Points on a hilly landscape, in no order, each with its height.
A ball rolls from a point to whichever of its 2 nearest points has the largest drop for the distance, and stops where none of them is lower. Distance is the straight distance between rows; heights are no part of it.
(1505): [ 75  95 104 132 168 117 148 139 112  84 116 125 147 152  73 163 127 118
 131 170 149 124  40 147 127]  h=472
(585): [140  90  89 135 170 117 129 185 137  55 104 101 125 167 111 166 149 128
 164 103 165 138  97 157 133]  h=365
(716): [178 151 110 146 145 133 110 107 120 126 149 132 149  71 125 196 134 134
 120 146 165 149 150  94 206]  h=414
(815): [101 172 110 161 143 127 156 110 147 173 118 146  89 123 106 144 183 126
 147 124 109 134 151 155 113]  h=241
(2238): [135 142 151 117 151 142  59 113 161 189  80 150 152  99 144 109  74 152
 166 177 122 177 145 171  91]  h=498
(1706): [149 126 122 171 123 197  92 125 112  57 131 176 204  79 162 158  67 138
  96 114 160  92  65  68 108]  h=346
(618): [179 126 153 129 122 156  93 103 105 186 136 144 167 138 151  81 116 144
 165 105  94  56 180  79 106]  h=200
(500): [171 197 150 123 104 157  70  88  95 178 113 114 119 132 145 153 113  84
 166 168 123 119 137 154 135]  h=522
(1485): [139 130 102 129 155 158 117 125 135 157  93 118 146 133 147 161 146 136
  74 115 136 183 120 138 144]  h=270
(1151): [145 135 133 123 113 121 102 130 122  68 166 105 105 160 130 143 141  88
 145 130 155  99  86 158 141]  h=321
(2004): [114 102 168 120 149 174  71 117 166 104 134 168 187 141  98  98  58 136
 147 118 161  73 113 116 139]  h=394
(1789): [118  72 120 115 153 149 125 140 183 135 112 136 150 180 121 104 135 126
 125  84 150 111 141 151 145]  h=590
(1763): [224  98 168 130 117 114  49 129 136 165 112 149 103 116 135 140 138 142
 153 135 109 150 153 108 129]  h=651
(1174): [124 132 118 129 158  99 123 149  79  66 156 112 112 126 118  93 114 146
 112 112 157 143  78 170 146]  h=340
(1177): [108 111  79 127 150 131 179  90 112  94 180 137  88 152 106 136 193 137
 107  93 168 157 131 170 197]  h=201
(1407): [172 155 126 130  86 109 116 173 101 123  96 105 114 124 127 120 124 101
 168 190 124 113 141 101 140]  h=511
(266): [123 143 140 119 110  93 146 166 131 145 126 119 133 115 126  72 117 136
 165 130 111  58 149 125 118]  h=318
(778): [ 42 101 106 136 131 138 162 130 129  93 138 127  86 138 131 149 165  74
 111 125 136 143  65 136  90]  h=436
(1083): [109 117 130 109 119  97 143 131 159 125 115 124  99 123 111 152 152 109
 120  83 121 187 182 100 127]  h=613
(434): [172 124 123 147 137 179 100  96  99  54 158 154 185 102 147 155  98 161
  76 100 157 111  95  43 149]  h=370
(40): [118 148 137 149 165 192  68  62 113 207 125 154 164  80 163 149 102 127
 141 162 104 124 110 155  63]  h=237
(608): [171 117 127 116 100  60 162 162 121  88 165  99 137 155 120 115 107 153
 119  78 108  84 141 145 147]  h=281
(633): [148 178 142 123 151 170  45  88 117 179 116 114 127 151 157 154 109 118
 178 188 108 154 117 177  91]  h=500
(1534): [100 117  68 140 115  82 216 152 101  65 132 105  82 119 106 139 164 118
  96  89 138 179 122 143 130]  h=390
(1788): [123 106  83 116 190 139 117 161 152  95  96 119 125 181  88 138 156 141
 174 160 165 156 111 150 143]  h=391
(269): [124 142 139 113 179 135  72 138 154 158 111 137 158 129 137 102  84 170
 140 117 124 166 127 190 107]  h=524
(286): [164 112 138 136 109 159 115 144 116 168  93 133 159 131 143 112 115 117
 141 164 129  62 127  99 129]  h=428
(650): [178 131 147 116 102  59 134 163 112  86 147 112 109 108 133 114 118 160
 105  73 124 140 146 129 153]  h=256
(2197): [145 109 101 126  78 131 171 125 124 130 126 110 143 151 138 182 154  71
 133 125  99  82 156  82  94]  h=541
(1553): [106  63  78 100 115 132 210 117 145 118 131 120 109 213 111 115 159 139
  81 125 143 150 125 186 152]  h=279
(813): [121 115 159 146 140 109  67 115 145 121 138 164  77  94 120 163 122 116
 133 162 121 169  67 149 111]  h=188
(807): [104 123 128 133 107  87 154 158 127 117 122 153 105  66 110  91 127 132
 119 161 139 124 112 129 159]  h=528
(1348): [149 157 100 138 145 159 117 159 117  98 112 127 191  75 143 153  82 130
  99 122 178 136 130 126 167]  h=137
(1570): [143 128 125 111 129 124 110 156 132 110 125 100 148 139 135 148 118 117
 129 114 132 124 146  99 133]  h=204
(193): [185 104 137 148 148  96  82 152 137 163  88 161 156  76 107 156  95 158
 147 176 122 149 145 109 132]  h=418
(1653): [131 121 118 142 141  84  85 157 122  69 149 141 110  56 121 161 134 112
 141 146 135 154 100  80 110]  h=563
(66): [190 126 151 142  98 138  81 174 125 127  68 141 205  91 140 122  45 104
 164 145 119  79 154 120  82]  h=203
(1110): [113 121 145 125 171 147  96 135 135 126 123 147 158 113 129  70  70 168
 110 109 159 138  93 207 141]  h=545
(1290): [103 101 143 106 118 181 109 129 151  98 114 128 148 144 115 116 107  82
 125 159 177  98 113 100 153]  h=386
(61): [135 106 119 109 174 136  95 120 100  51 183 140 136 144 104  93 137 164
 145 131 172 124  90 105 169]  h=455
(2210): [ 95 139 132 136 162 129 115 113 135  85 154 166 164  36 102 123 107 144
 118  70 172 121 124 108 174]  h=280
(1621): [147  80 142 103 113 155 122 165 160 122  95 103 143 204 139 107 123 110
 122 124 143 118 122 151 116]  h=579
(1065): [103 129 137 146 163 173 104  81 114 184 153 144 136 107 153 147 138 132
 125 167  83 106  73 119  73]  h=206
(1812): [140 162 137 145 159 170  75  76 120 232 108 149 186  64 136 137 107 126
 162 136 113  98 160 130  84]  h=185
(1313): [177 144 107 161 125 166 102 150 119 189  67 127 138  59 162 169 116  78
 146 161 152 126 151 150 122]  h=482
(2265): [151 136 114 151 121 179  98 159 115 112  88 133 159  74 172 157  96 105
  78 130 159 136  93 132 126]  h=96
(341): [156  86 137 111  79  95 168 124 109 115 160 123 141 189 148 133 108 137
  83 118  77  84 109  91  95]  h=315
(1163): [ 99 158 115 133 119 110 191  69 123 104 178 133  65 164  90 149 183 113
 117 143 137 150 112 177 174]  h=246
(1961): [139 152 118 102 124 134 147  93 118 147 151  96 176 193 145 147 108 117
 113 102  96  81 150 128 111]  h=523
(2130): [172 166 104 144  95 122 180 120 136 135 159 127  64 140 129 128 199 135
 138 144 134 133 190 119 200]  h=323
(304): [142  83  94  95  80 137 210 109 144 106 166 129 134 206 124 129 142 135
  85 107 148 106 148 164 185]  h=260
(1619): [185 121 183 108 104 143  62  78 115 139 150 146 142 162 148 107 107 145
 113 136 110 115 137  81 135]  h=116
(964): [ 97 154 142 121 118 124 112 113 112 143 148 115  84 161 137 153 144 103
 142 174  93 155  86 124  79]  h=320
(63): [191  93 138 125 114 154 107  90 140 181 114 140 134 153 137 165 161 127
 123 128 108 127 173  76 137]  h=629
(1770): [127 183 138 158 149  99 114 143 142 166  89 136  79 145 112 109 143 161
 186 160  86 170 151 165  83]  h=337
(2042): [132  75 128 102 115 115 120 181 152  95  98 121 103 187 117 113 145 113
 161 163 136 144 129 117 136]  h=568
(181): [ 65  75 115  94 130 171 168 135 132 111 113 135 136 142 122  59 129 130
  82 117 166 147 114 133 148]  h=640
(750): [141 151 138 126 126 158  82 161 119 163 106 120 122  98 193  83 133 125
 133 110 128 124 137 131  94]  h=424
(1678): [ 76 150  54 122 141 104 228 126  94  81 173  89 118 150 108 112 164 140
 129 105 144 101 135 168 128]  h=349
(1880): [182 100 161 143  90 115 113 154 122 133  82 138 192 122 129 125  47 130
 115 110  98  71 138 104 113]  h=167
(1487): [150 159 137 127 107  75 104 174  98 101 120 110 113  73 154 126 102 132
 106 118 117 165 122 125 116]  h=225
(1597): [136  80 134 114  59 116 163 128 165 126 122 132 108 146 114 170 157  45
 148 141 116  89 161  81 134]  h=547
(1750): [ 96  91  69 137 139 132 161 179 136 122 131 120 122 129 142 113 186 130
 130 130 117 117 108 100  78]  h=479
(1952): [ 86 106  64 125 140 125 230 119 155 113 130 129  96 197  87 120 185 140
 135 133 146 144 130 168 158]  h=300
(1034): [115 118 106 129 131 172 157 142 102 128 124 106 170 152 142  93 109 148
  93 147 130  80  84 145 119]  h=567
(1260): [ 95 171 121 154 147  71 174 143 118 139 118 125 103 123  73 105 125 160
 136 140 101 148 119 174 123]  h=177
(1359): [ 63 183 136 118 117 144 185 102 101 148 132  81  90 184 125 103 142 113
 164 187  78 119 124 128  87]  h=389
(1394): [117 142 142 147 153 130 104 132 134 134 152 151 113  97  99 102 132 125
 182 201 148  93 106 134 168]  h=480
(1393): [ 97 102 117 103 157 103 149 119 114  68 113 121 143 104  70 166 104 141
 132 100 183 203 145 128 202]  h=591
(34): [110  92 163 156 118 148 114 107 144 227  98 158  94 109 145 119 161 121
 118 148  62 153 113 104  67]  h=205
(271): [186 115 135 146 163 107  66 160 170 130 122 145 143  98 119 139  97 159
 147 100 143 163 130 195 167]  h=359
(628): [113  98 115 125 137 169 154 145 105 149 143 125 129 124 185  69 151 160
  63 135 133 115  75 137 121]  h=580
(1867): [ 97 167 158 146 140  81 107 160 152 148  78 129  84 104 109 117 105 139
 177 168  97 197 123 193  90]  h=289
(1370): [152 167 158 139 122 150  94 108 115 163 112 120 164 115 133 159  75  94
 142 162 138  82 102 175 138]  h=540
(2220): [102 109 114 101 154 118 121 135 147  96  95 125 138  99 104 171 112 124
 109  81 166 207 159 118 148]  h=601
(2134): [118 138 130 139 158 138 116 110 120 222  98 139 174 107 136 115 112 166
 136 132  81 103 145 105  83]  h=125
(2103): [145 106 150  93 134 151  92 112 129 117 153 138 118 166 151  73 132 156
  99 125 151 157 115 120 167]  h=325
(330): [153 116 154 151 134 165  71  91 124 215 108 177 111  82 153 120 163 130
 140 161 106 158 141  92  93]  h=263
(692): [123  89 138 138 109 188 107 143 117  79  84 137 173 121 155 160  74 104
  53 115 149 145  58 126 100]  h=140
(1306): [109 142 104  80 117 142 164  89 112  94 162  89 165 214 138 149 104 100
  78  81 129 111 123 129 126]  h=514
(3): [ 50 107 109 141 117 142 169 145 154 133 146 135  92 112 151 110 181  91
 131 111 115  99 102 115  69]  h=460
(483): [121 145  94 122 135 166 155 152 113 130 128 119 103 120 148  80 167 135
 117 153 175 137 135 115 170]  h=661
(1004): [147  81 154 111 104  94 130 139 165 106 128 129  97 166  92 142 147  96
 160 154 129 111 142  82 146]  h=557
(522): [233  79 135 114 126 138  80 133 128 145 115 131 128 165 145 158 142 152
 128 139 114 167 162  80 133]  h=638
(1839): [176 137 160  99 108 169  77  71  90 190 122 135 136 144 158  79 116 139
 140 160  96 110 151  60 107]  h=157
(2254): [128 111 114 174 128  90 168 137 170 145 123 140  84 131 116 164 182 125
 121  92 116 138 134 173 141]  h=186
(1617): [171 116 145 130  97  64 168 139 135 130 122 124 133  94 103 167 120 157
 136 109 107 142 205  69 163]  h=182
(1819): [120  96 125 150 142 159 110 115 155 131 127 146 139 117 129 190 146 101
 109 110 145 109 107 118 136]  h=302
(374): [150  98 100 139 119 121 144 181 135  73 133  94 106 166 146 166 162  90
 128 118 152 111  92 160 130]  h=344
(24): [144 122 129 139 147  97 110 144 100  87 160 123 150 124 135 133 103 153
  93  61 131 127  81 174 109]  h=307
(1220): [101  87 142 112  71  93 149 142 154  69 165 125 118 134 137 128 132  93
 116  59 108  87 135 103  93]  h=475
(959): [173 130 112 143 150  97 108 175 108  66 148 113 107 108 120 140 144 140
 145 152 149 141 111  98 159]  h=544
(789): [126 107 137 135 149 137  83 150 132  97 108 138 188 108 128 138  70 139
 138 157 114 106  86  95  81]  h=287
(1883): [174 110 134 145 176  97  70 148 169 133 112 163 135  75 102 172 112 154
 177 156 139 173 133 156 145]  h=392
(1805): [149  83 119 111 134 130 168 108 144 103 162 140 113 168 119 120 148 148
  79  80 170 148 136 173 201]  h=238
(1778): [119 157  87 103 115 121 156 144 113 109 119  84 117 166 142 131 146 109
 134 127 126 140 147 111 117]  h=227
(1047): [ 77 110 137 138 152 167  74 118 161 129 144 151 143  67 134 148 123 101
 124 118 158 133  82 130 102]  h=341
(1294): [159 118 150 121  83  65 180 148 117 126 143 115 120 167 129  94 120 159
 112 135  81 103 133 119 118]  h=298
(1095): [143  99 126 111 101 113 125 144 157  52 159  99 144 140 154 157 129  90
 138  30 148 102 163 103 117]  h=464
(1670): [136 137 149 146 126 128 137 108 163 168 130 147  88 145 106 124 164  97
 193 186 140  76 135 130 169]  h=452
(2165): [135 121 156 140 108 112 132 103 129 168 121 120 147 150 129 168 117 107
 103 133  90 101  96 147  96]  h=247
(1643): [101  82  96 118 125 128 182 145 125 107 127 135 101 136 126  69 165 146
  99 144 153 149 110 109 169]  h=650
(150): [ 80 176 159 120 117 158 123  96 115 175 127 104  82 149 123  98 126 125
 177 201  81 146 114 130  95]  h=360
(1003): [149 174  90 156 151 102 184 149 129 125 120  96 113 130 112 179 158 132
 133 107 144 159 164 150 181]  h=269
(1748): [ 77 128 121 110 108 123 157 170 137 125  89 116 127 100 116  88 115 111
 133 151 145 135 145 102 129]  h=546
(1551): [ 59 160 120  85 149 155 125 144 109 103 111 106 159 107 123 107  81 111
 132 147 153 139 132  98 130]  h=559
(710): [192 129 129 177 108 122 113 136  94 185  88 136 141  86 140 191 119 107
 122 161 104 116 129 136 117]  h=461
(472): [135 159 126 122 136 143  83 103 135 185 110 141 106  86 142 129 167 112
 156 135 124 178 177  73 110]  h=305
(772): [115 161 133 113 125 156 113 134 130 173 133 125 105 110 179  70 149 141
 116  70 132 147 155 164 120]  h=401
(191): [130 137 139 121 130 142 110 125 154 142 150 139  98  90 159  95 155 131
 110  73 160 151 157 148 180]  h=377
(378): [117  57 156 126  98 129 125 158 147  98 132 165 110  99 146  51 122 134
  86 117 132 112 108  94 137]  h=484
(120): [ 54 100 130 143 184 169 121 115 152 179 116 150 144 121 132 149 150 141
 111 143 113 129  83 145  84]  h=271
(558): [118 106 122 131 135 111 149 134 113  65 180 145 126  50 118 102 138 146
  93  47 168 129 123 116 181]  h=314
(764): [159 100 114 130 105 184 130 109 154 170 123 119 138 173 158 132 160 101
 128  97 138  68 167 138 133]  h=608
(1514): [175 111 152 136 103 182  71 145 106 206  76 119 122 132 183  76 119 119
 145 141 104 150 143 139  71]  h=449
(2213): [111 162  92 151 100 124 201 127 104 137 177 137  74 132 142  78 199 154
 125 151 101 106 132 122 121]  h=292
(903): [115 120 138 124 147 115 111 125 123  82 122 116 150 136  89 185  95 106
 134 148 160 121  84 132 160]  h=490
(1280): [169 116 130 105 103 132 134 126 136  72 167  97 161 181 139 172 106 114
 107  25 127 119 184 113 148]  h=456
(762): [139 185 104 162 106 130 180 117 163 192  88 108  85 176 101 163 189  95
 187 149  98 103 199 148 120]  h=410
(2217): [146 151 145 172 143  90 130 142 149 180 105 121 133 123 122 180 108 122
 141 113  96 107 116 195 104]  h=202
(1693): [120  49 155 133  91 142 134 142 155 113 151 156 118 123 152  83 159 110
 109 121 119  79 109  70  91]  h=467
(156): [122  81 109 160 163 117 142 133 134 104 135 148 135 118 109 172 158 144
  95 122 133 127  80 108 119]  h=268
(680): [119 145 167 122 127 126  40 102 126  86 157 134 118  85 152 160  87  93
 139 144 130 162  74 168  88]  h=245
(1076): [142  82 154 142 143  88  87 136 134  91 138 150  82 136 103 131 132 131
 118 122 135 182  67 172 128]  h=248
(991): [108 141  94 144 199 130 114 165 141 139  93 129 136 137 108 134 136 143
 182 174 140 151 129 137 116]  h=420
(363): [118 102 183 134 140 149  94 100 123 221  94 136 175 122 135  96  72 160
 134 136  61 117 131 128  56]  h=55
(1371): [113 140 121 104  95 144 149  91 110 148 140  99 143 169 144 157 127  88
 131 118  75  72 156  85  61]  h=531
(2086): [106 159 100 133 175 159  94 142 124 145  99 114 179  88 141 147 102 122
 172 176 144 127 123 150 108]  h=451
(1545): [119 152  95 135 141 115  96 181 143 109  93 122 124  53 136 135 142 107
 159 129 170 169 154 121 144]  h=684
(1200): [154 116 126 125 154 162 102 102 121  64 151 138 176  84 122 193 117 143
  96 138 174 147 125  54 183]  h=393
(1997): [ 57 144 108 139 165 132 146 146 100 116 114 105 134 158 107 127 117 124
 148 190 124 142  66 150  98]  h=450
(1894): [ 67 142 139 119  81 137 192 114 141 178 103 127  96 110 145  90 145 106
  87 111 127 153 153 166 137]  h=620
(177): [ 93 148 118 112 140 111 154 110 104  90 147 106 153 164 107 163 109 101
 101 111 138 112  96 165 142]  h=504
(1847): [140 162 133 146 111 113 112 168  99 142 106 120  68 119 164  92 141 148
 140 172  80 176 117 114  77]  h=128
(1366): [109 173 131 128 120  78 114 158 107 112 108 118  67  91 142 122 126 134
 117 139 109 215 108 139  91]  h=184
(1328): [134 201 104 142 101 112 177 135 110 114 165 125  54 152 128 106 198 129
 161 156 115 110 177 114 146]  h=324
(107): [141  69 116 109 109 200 142 116 183 108 128 132 160 194 147 144 147  99
  98  83 159  81 146 140 153]  h=600
(1959): [132 127  86 130 103  97 199 127 139 146 172 121 106 172 151 103 176 147
 122  82  82 104 151 169  89]  h=232
(2218): [140 169  96 157 157 196  86 135  98 178  85 129 187  58 175 147 106 105
 132 158 134 115 134 142  89]  h=473
(236): [150 152 148 124  64  97 134 130  99 142 117 104 114 109 136 126 122  89
 146 143 101 107 152  78 104]  h=497
(1537): [172 122 108 142 109 113 191 150 147 135 122 106  97 153 126 180 171 126
 129 133 134 137 173 129 190]  h=295
(1385): [113 113 129 128 136 128 133 120 152  91 162 146 132  67 107 158 143 124
 131 100 160 115 159  66 181]  h=240
(382): [151 164 113 109 137 142 102 137 118 138 102 117 185 100 148 119  95 151
 120 139 140 144 164  95 151]  h=173
(1402): [124 199 151 115 125 106  84  75 120 156 145 143 103  71 118 146 137 113
 169 149 105 145 172  80 114]  h=339
(1936): [120  98 133 106  96  92 164 120 115  67 174 112 135 171  98 141 109 123
  99 127 107  88  87  89 110]  h=329
(1119): [ 70  95  85  89 103 145 196 125 126  69 156 110 137 195 115 132 148 101
 107 130 142 113 100 120 122]  h=264
(563): [126 171 147 123 119 137  68 104 109 125 169 112  95 118 169 150 131  94
 121 140 116 140  91 138  95]  h=286
(1433): [101 130 130 128 101 161 163 119  98 185 115 123 109 111 174  75 130 144
  73 168 111 144 108 123 117]  h=594
(782): [168 107 110 106 140 168 130 122 122 151 112 127 133 177 154 109 138 157
  85 146 148 157 133 134 155]  h=297
(1950): [120 167 119 111 110  68 158 136 126 102 183 118  83 123 112  99 164 140
 183 118 113 107 182  84 142]  h=352
(757): [109 122 104  86 160 106 147 101  91  49 179 107 135 148 107  95 121 166
 115  70 151 157 148  99 164]  h=421
(53): [ 96 124 121 103 166 150 118 127 106  85 112 134 179 123 110 104  69 162
  95  82 186 162  95 192 159]  h=562
(1286): [193 153 123 150 143 128 113 126 117 161 136 142 131  94 144 147 142 157
 109 152 143 128 133 129 168]  h=438
(388): [136 115 142 140 123 129  86 183 128 131  76 113 160 104 139 114  72 112
 177 166 120  87 109 146  74]  h=244
(2271): [ 80 158 132  95 147  93 153 126 108 125 130 112 139 148  96  78  95 170
 137 130 119 120 126 151 121]  h=118
(194): [152  85 118  97 135 127 127 129 130  35 162 107 177 183 109 143 101 157
 131  58 136 136 166  75 142]  h=447
(291): [118 148 158 131 164 128  80  88 108 184 154 151 129  92 144 120 116 168
 117 145  87 154  88 133  95]  h=141
(210): [133 162 124 156 122  86 182 122 136 185 127 113 100 181 137 122 155 163
 121 106  58 116 146 187  80]  h=197
(475): [110 218 139 110 141  95  95  89  95 125 150 122 150  73 129 133  81 137
 129 131 120 157 141 136 135]  h=373
(1264): [192  97 155 145 148 143  67 142 161 118 100 148 163 124 134 168  63 143
 111 126 153 160 107 180 150]  h=327
(1659): [161  73 157 131 136  98  89 159 134  74 116 138 130 130 102 161  86 130
 109  93 163 149  88 174 154]  h=293
(1309): [149  85 145 135 115 178  97 145 123 112 125 143 153 127 160 101 117 121
 123 123 133  66 101  75 101]  h=448
(1320): [212 107 151 157 103 102 106 149 122 165  77 147 155  71 124 151  99 118
 130 151 108 110 165  87 136]  h=439
(62): [147 133 166 123 128 152  64 103 140 201  81 129 123 143 148 130 115 118
 164 140  99 162 146 166  84]  h=474
(1440): [138 184  76 156 173 127 141 137 118 149 105 103 129 128 142 179 158 138
 111 112 129 183 143 171 138]  h=233
(1912): [129 111 157 130 106 107 124 128 123 106 140 124 145 113 138 146  88 119
  83  95 104 126  81 135  82]  h=278
(364): [122 144 137 131 131 156 140 130 114 147 104 123 203 122 135 138  66 138
 103 138 141  76 100 154 142]  h=554
(2052): [169 128 171 110 108 128 110  77 125 103 190 143 137 153 127 134 114 145
  92  96 126 115 138  93 168]  h=72
(1058): [107  58 124  86 108 134 178 103 158  69 170 132 139 192 102 127 149 116
 125  94 158  89 119 144 153]  h=277
(1757): [176 141  98 143 118 111 127 176  89 107 131 104 102 148 138 128 152 134
 139 195 123 117  87 117 136]  h=527
(1131): [144 132 164 114 128 133 101  68 153 182 148 151 101 150 125 103 154 141
 158 111  92 110 180 107 120]  h=80
(678): [143  96 192 145 109 154  94 115 142 180  80 158 198 122 134 111  53 141
 117 107  86  84 129 110  86]  h=124
(1958): [ 95  96 148 135 119 116 123 159 153 121 123 161 121  67 123  96 106 132
 103 108 155 122  88 141 130]  h=507
(1437): [143 143 144 135 133 134  78 116  92 183 132 126  99 112 184  94 139 157
 140 157  68 162 110 102  60]  h=65
(902): [128 106 166 124  62  96 144 126 133 110 150 118 108 105 137 150 122  75
 106 103  82  96 138  75  92]  h=485
(1641): [120 147  94 141 175  82 147 140  83  71 166 117 100 142  83  99 147 172
 166 109 151 144 118 154 155]  h=376
(1686): [ 79 141  76  96 100 166 194 126 102 117 136  83 128 180 148 107 145 106
  95 147 134 122 123 117 109]  h=249
(134): [129 101 131 151 144 152 104 125 108  69 125 170 205  90 120 148  61 159
  94 159 136 106  62  67 109]  h=319
(513): [144 126 148 160  93 117 140 149 108 201 108 129 138  94 135  66 114 142
 167 147  81  48 142 118  90]  h=285
(656): [128 150 112 129 139  77 131 159 122 128 154 111 130 128 118  98 148 154
 167 129  92  83 148  80  92]  h=342
(1237): [108 112 134 119 171 128  81 142 128  95 154 160 132  97 114  99 123 153
 155 166 143 126  92  96 138]  h=481
(2027): [109 150 136 118 136 118 128 116 126  85 183 123  62 157 111 149 170  88
 157 139 163 141 100 161 156]  h=291
(1702): [ 71 120 134 101 133  96 180  90 150 129 154 133 134 174  86  92 132 141
 129 131 106 114 137 123 134]  h=71
(570): [ 65 178 116 150 146  88 159 165 130 131  72 130  96 113  90 100 102 161
 141 147 112 206 123 193 103]  h=234
(243): [ 63 168  81 133 132 105 219 116 141  98 148 117  87 174  98 124 166 127
 146 121 108 139 150 158 115]  h=326
(1462): [ 66  83 111 154 172 112 164 119 132 157 123 151 137 115 110 145 148 150
  94 121  98 116  70 138  93]  h=309
(1698): [123 144 141 120 102 121 156 110 109 108 185 108 121 185 118 134 140  94
 143 165 124  65 103 146 151]  h=345
(1308): [ 93 117 163 115 115 135 118 105 155 198 118 144  93 147 129  88 172 136
 149 139  74 142 148 107  76]  h=144
(609): [ 50  91 100 122 121 101 180 149 111  75 106 117 104 102 106 142 132  97
  87 101 149 159  80 143 117]  h=412
(2226): [175 124 164 148 119 121  87 123 119 200 120 161 152  77 126  94 104 140
 168 118 103  69 167 114 101]  h=242
(414): [142 157 134 135  90 120 163  98 156 166 123 117  86 174 102 165 180  91
 171 161 126  97 177 135 163]  h=429
(876): [148 108 146 102  99 161 143 102 134 112 154 125 125 172 119 111 135 102
 133 179 156  79 124 101 175]  h=366
(949): [ 90 214 120 150 158 120 124 121 158 176 120 135  94 112 116 114 160 117
 179 110 139 150 177 179 145]  h=290
(715): [129 152 160 123 106  53 160 105 129 132 136 121 128  80  91 184 109 139
 104 104 101 139 155 106 160]  h=148
(915): [163 168 130 170 120  80 156 135 128 198  94 120 117 136 123 163 143 161
 128 126  83 131 157 164 119]  h=149
(1583): [ 80  93 130 115  98 143 187 131 158 151  89 126 130 148 130  94 115 117
  73 113 146 125 150 155 155]  h=630
(1256): [152 111 158  93 127 176  86 124 152 107 116 126 155 167 140  77  98 136
 126  93 174 132 169 121 169]  h=348
(1989): [ 49 186 123 138 148 139 168 131 115 150 104  96  88 196 107 133 123 119
 158 193 107 154  96 178  86]  h=419
(518): [131 154 115 123 129 117 147 136 111 100 165 117 103  85 141 118 143 144
  87  70 184 171 153 137 193]  h=347
(599): [103 217 146 136 143  95 118  95 121 142 159 132  88  95 117 135 136 137
 139 118 131 149 145 178 142]  h=336
(2188): [139 112 167 118 127 165  73 122 156  58 131 154 188 147 124 100  55 142
 112  83 179 132 135 127 163]  h=368
(7): [123 217 141 123 125 100  79 103 102 174 124 119 124  81 133 134  91 125
 180 167  94 148 148 138  88]  h=374
(748): [ 92 162  69 126 116 113 193 159  97  79 153  98 104 112 148 131 158 107
 100  71 145 125 135 146 128]  h=371
(730): [165 104 142 128  93 117 150 128 151 134 133 135 132  99 121 152 139 112
 129  94 135 111 192  72 187]  h=208
(852): [120  84 122  93 165 144 122 109 117  24 181 126 164 166  93 123 125 165
 124  76 176 126 122  82 163]  h=437
(639): [180 139 175 128  86  78 157  83 128 119 159 119 139 127 107 178 102 143
  90 102 106 104 158 113 171]  h=114
(130): [ 98 144 104 119 186  88 165  92 111  82 191 116 126 140  88 134 159 160
 142  71 141 142 147 126 167]  h=403
(862): [138 112 120 154 139  73 160 122 137 130 129 144  98 146 100 178 158 143
 108 143 106 160 106 141 133]  h=228
(1166): [137 100 149 127 114 173  97 138 125 117  98 146 173 123 117 116  80 108
 130 212 158  83  95  97 157]  h=406
(849): [111 107 109  97 180 130 117  99 100  56 137 136 146 107  80 123  92 148
 119  68 203 189 116 175 193]  h=576
(952): [143 175  96 132 134 131 116 168 124 115 112 119  93  77 146  93 171 133
 145 145 172 172 164  94 173]  h=672
(884): [143 162 138 153 122 129 121 126 146 202  81 124  88 175 117 142 153 114
 194 168  88 119 157 157  95]  h=379
(1261): [102 125  85 135 121  91 199 136 124 143 159 139  92 160 141  64 184 183
 129 135  66 126 141 121  82]  h=261
(967): [179 119 119 122 130 190 109 101 141 170 117 135 151 135 153 152 154 100
 128  88 169 103 183  96 156]  h=618
(1464): [ 69 109 136 122 146 179 116 122 149 106 115 156 179  93 117 121  99  96
 101 125 180 119  97 119 144]  h=375
(244): [123 145 126 130 108 114 150 135 159 174  74 121  80 142 144 130 163 121
 118 107  96 200 194 130 103]  h=624
(123): [106 133 152 101 123 109 145  91 175 161 159 148 106 180  98  95 158 131
 172 134 104 106 171 128 140]  h=23
(738): [ 78 162 149 109  89 181 139  94 125 188 101 108 111 103 167 101 128  99
  87 145 120 153 135 142 117]  h=607

For each start below, name the point where the ball stops.
(63): (813)
(1394): (123)
(952): (62)
(716): (363)
(1514): (2052)
(1958): (156)
(1961): (813)

Call two points neighbours if one is among the 2 nearest of the other. Go from one point of each pair to the other, from neighbour to neighbour, staying as low as possible. Name the highest point that can't be avoided.
(2254), (123): (7)
(1177), (1440): (1328)
(2265), (915): (1912)
(1177), (2265): (1058)
(363), (2254): (1462)
(2052), (1440): (1950)
(363), (1437): (40)
